Each row is a point on a landscape with many peaks, with its height.
A climber steps from a point to the highest of its 5 nearest points, and stops where none of them is higher. Distance is the straight distance between rows; heights are no part of it.
Z_471 h=62.0: [128  69 130 158 117 107 166 169 121 109 155 164]
Z_383 h=58.0: [139 121 108 201 143 106 108 137 191 100  68 120]
Z_890 h=59.0: [158 110 147 110 141 171 153 100  92 108 172 148]
Z_542 h=64.4: [143 106  88 179 179 118  91 136 168  99  85 138]
Z_689 h=54.6: [112  88  75 140 161 119 199 195 113 124 135 140]
Z_939 h=40.4: [127 140 156 115  72 124 138 154 115 132 131 153]
Z_177 h=39.5: [120 157 167 113  94 171 167  99 169 126 137 139]
Z_149 h=50.9: [134 149 175 119 164 150 145  81 119 139 170 148]
Z_489 h=59.8: [148 123 171 118 133 172 138  88 138 127 172 171]
Z_934 h=54.2: [103 107  86 190 131  80 112 149 170 119  80 114]
Z_850 h=38.5: [138 166 182 103 109 157 153  93 148 141 148 145]
Z_178 h=55.4: [135 145 156 131 142 160 137  59 159 132 158 146]
Z_533 h=48.2: [ 99 173 176  89 107 143 135 106 134 149 119  88]
Z_336 h=52.5: [140 119  76 111 156 131 161 185  87 124 134 135]
Z_276 h=61.7: [128  96 133 143 113 115 161 176 121 122 150 175]
Z_409 h=52.6: [140 150 162 136 115 173 141  63 169 125 144 145]
Z_544 h=56.6: [102  93  80 137 166  88 157 198 126 137 129 146]
Z_959 h=46.2: [172 138  97 159 117  92  86 115 130 115  89 106]
Z_150 h=51.5: [156 136 171 101 158 151 146 100  96 131 171 150]
Z_403 h=55.3: [103  76  94 144 178  79 168 179 156 157 123 145]
Z_493 h=60.9: [170  93 116 126 140 159 173 157  80  99 163 147]
Z_319 h=52.9: [104 191 176 106 139 137 151 100 155 153 140 114]
Z_721 h=37.6: [142 150 157  90 118 136 126 120 102 143 151 155]
Z_651 h=60.8: [124 113 161 135  87 132 149 154 137 117 136 169]
Z_845 h=44.5: [138 123 104 102 120 111 126 169  84 132 138 147]
Z_395 h=61.1: [174 127 100 164 194 130 100 142 175  86  90 141]
Z_684 h=54.5: [105 109  69 135 188 129 181 198 126 134 103 111]
Z_361 h=54.3: [113  99  78 125 141 107 144 194 109 123 142 151]
Z_355 h=61.9: [141  88 123 144 131 131 167 175  98 107 162 163]
Z_574 h=62.8: [135  96 149 148 112 177 116  97 150 103 157 171]
Z_685 h=25.4: [102 141 153  86  73 142 123 122 126 131  99  53]
Z_360 h=59.7: [112  93  53 135 177 112 108 183 126 127 105 121]
Z_13 h=18.5: [123 147 146 128  92 115  93  87 103 138  96  56]
Z_973 h=56.7: [ 81 187 186 112 142 119 117 101 122 153 136  81]
Z_534 h=33.0: [150 138 108 149  92  92  88 112 105 127  86  92]
Z_800 h=6.8: [109 147 160 100  68 146 132 136 129 131 114 102]
Z_879 h=64.5: [ 80 195 179  92 128 130 151  98 143 152 128  70]
Z_35 h=45.2: [128 176 167 116 112 162 164  75 180 128 132 128]
Z_476 h=56.5: [146 126 157 129 155 180 139  56 140 132 172 146]
Z_214 h=62.4: [132  86 149 153 103 144 152 150 124 100 163 178]
Z_408 h=54.4: [121 113 107 117 126  99 129 181 101 134 137 156]
Z_857 h=34.6: [116 169 170  81 113 125 116 113 104 161 130  95]
Z_978 h=5.6: [108 128 118 137  65 111 106 148 127 120  90  83]
Z_297 h=65.3: [140 122  85 100 131 105 102 154  84 144 131 118]
Z_452 h=33.8: [137 153 163  91 141 126 123 114  88 158 163 135]
Z_766 h=59.1: [163 119  76 164 160 109  85 135 146 109  83 121]
Z_17 h=60.6: [ 92  93  83 158 134  71 111 173 148 144 102 140]
Z_112 h=61.4: [125 107  92 191 169  96  96 141 183 117  89 135]
Z_175 h=2.0: [109 145 137 114  66 115 108 141 106 135  96  88]
Z_844 h=47.6: [124 110  67 160 136  93  86 159 136 120  99 124]
Z_968 h=40.7: [113 175 187  89 149 125 127 101 111 165 165 132]
Z_226 h=61.0: [162 101 146 120 115 145 147 142 110 109 161 162]
Z_381 h=47.1: [100 163 178 108 130 106  98  98  96 174 139 107]
Z_643 h=55.1: [133 108 131 129 176 185 116  35 134 123 169 134]
Z_716 h=61.8: [135 126  76 119 110  94  77 141 102 139 116 121]
Z_625 h=50.3: [ 85 164 164  62 113 154 155  98 154 139 120  58]
Z_918 h=37.5: [169 141  99 144 122  86  71  90 102 129 101 102]
Z_742 h=57.8: [154 123 148 116 118 138 144 133  98 116 156 171]
Z_836 h=10.9: [129 127 112 134  70 124 112 114 116  94  85  52]
Z_893 h=51.3: [141 107  54 128 155 116  89 147 110 120 110 114]
Z_770 h=35.8: [134 128  90 176 108  95  83 138 149 113  82 108]
Z_229 h=43.9: [133 147 183 116  88 163 143 107 154 125 141 155]
Z_323 h=14.7: [122 157 161  95  83 138 128 130 105 143 135 132]
Z_600 h=54.1: [113 120  95 140 121 165 108  33 174 155 146 142]
Z_41 h=62.1: [130  89  76 159 213 139  95 146 146 101  90 119]

Where does a climber stop that starts at each point below?
Z_800 => Z_879
Z_934 => Z_542
Z_890 => Z_214
Z_721 => Z_214
Z_968 => Z_879
Z_939 => Z_214
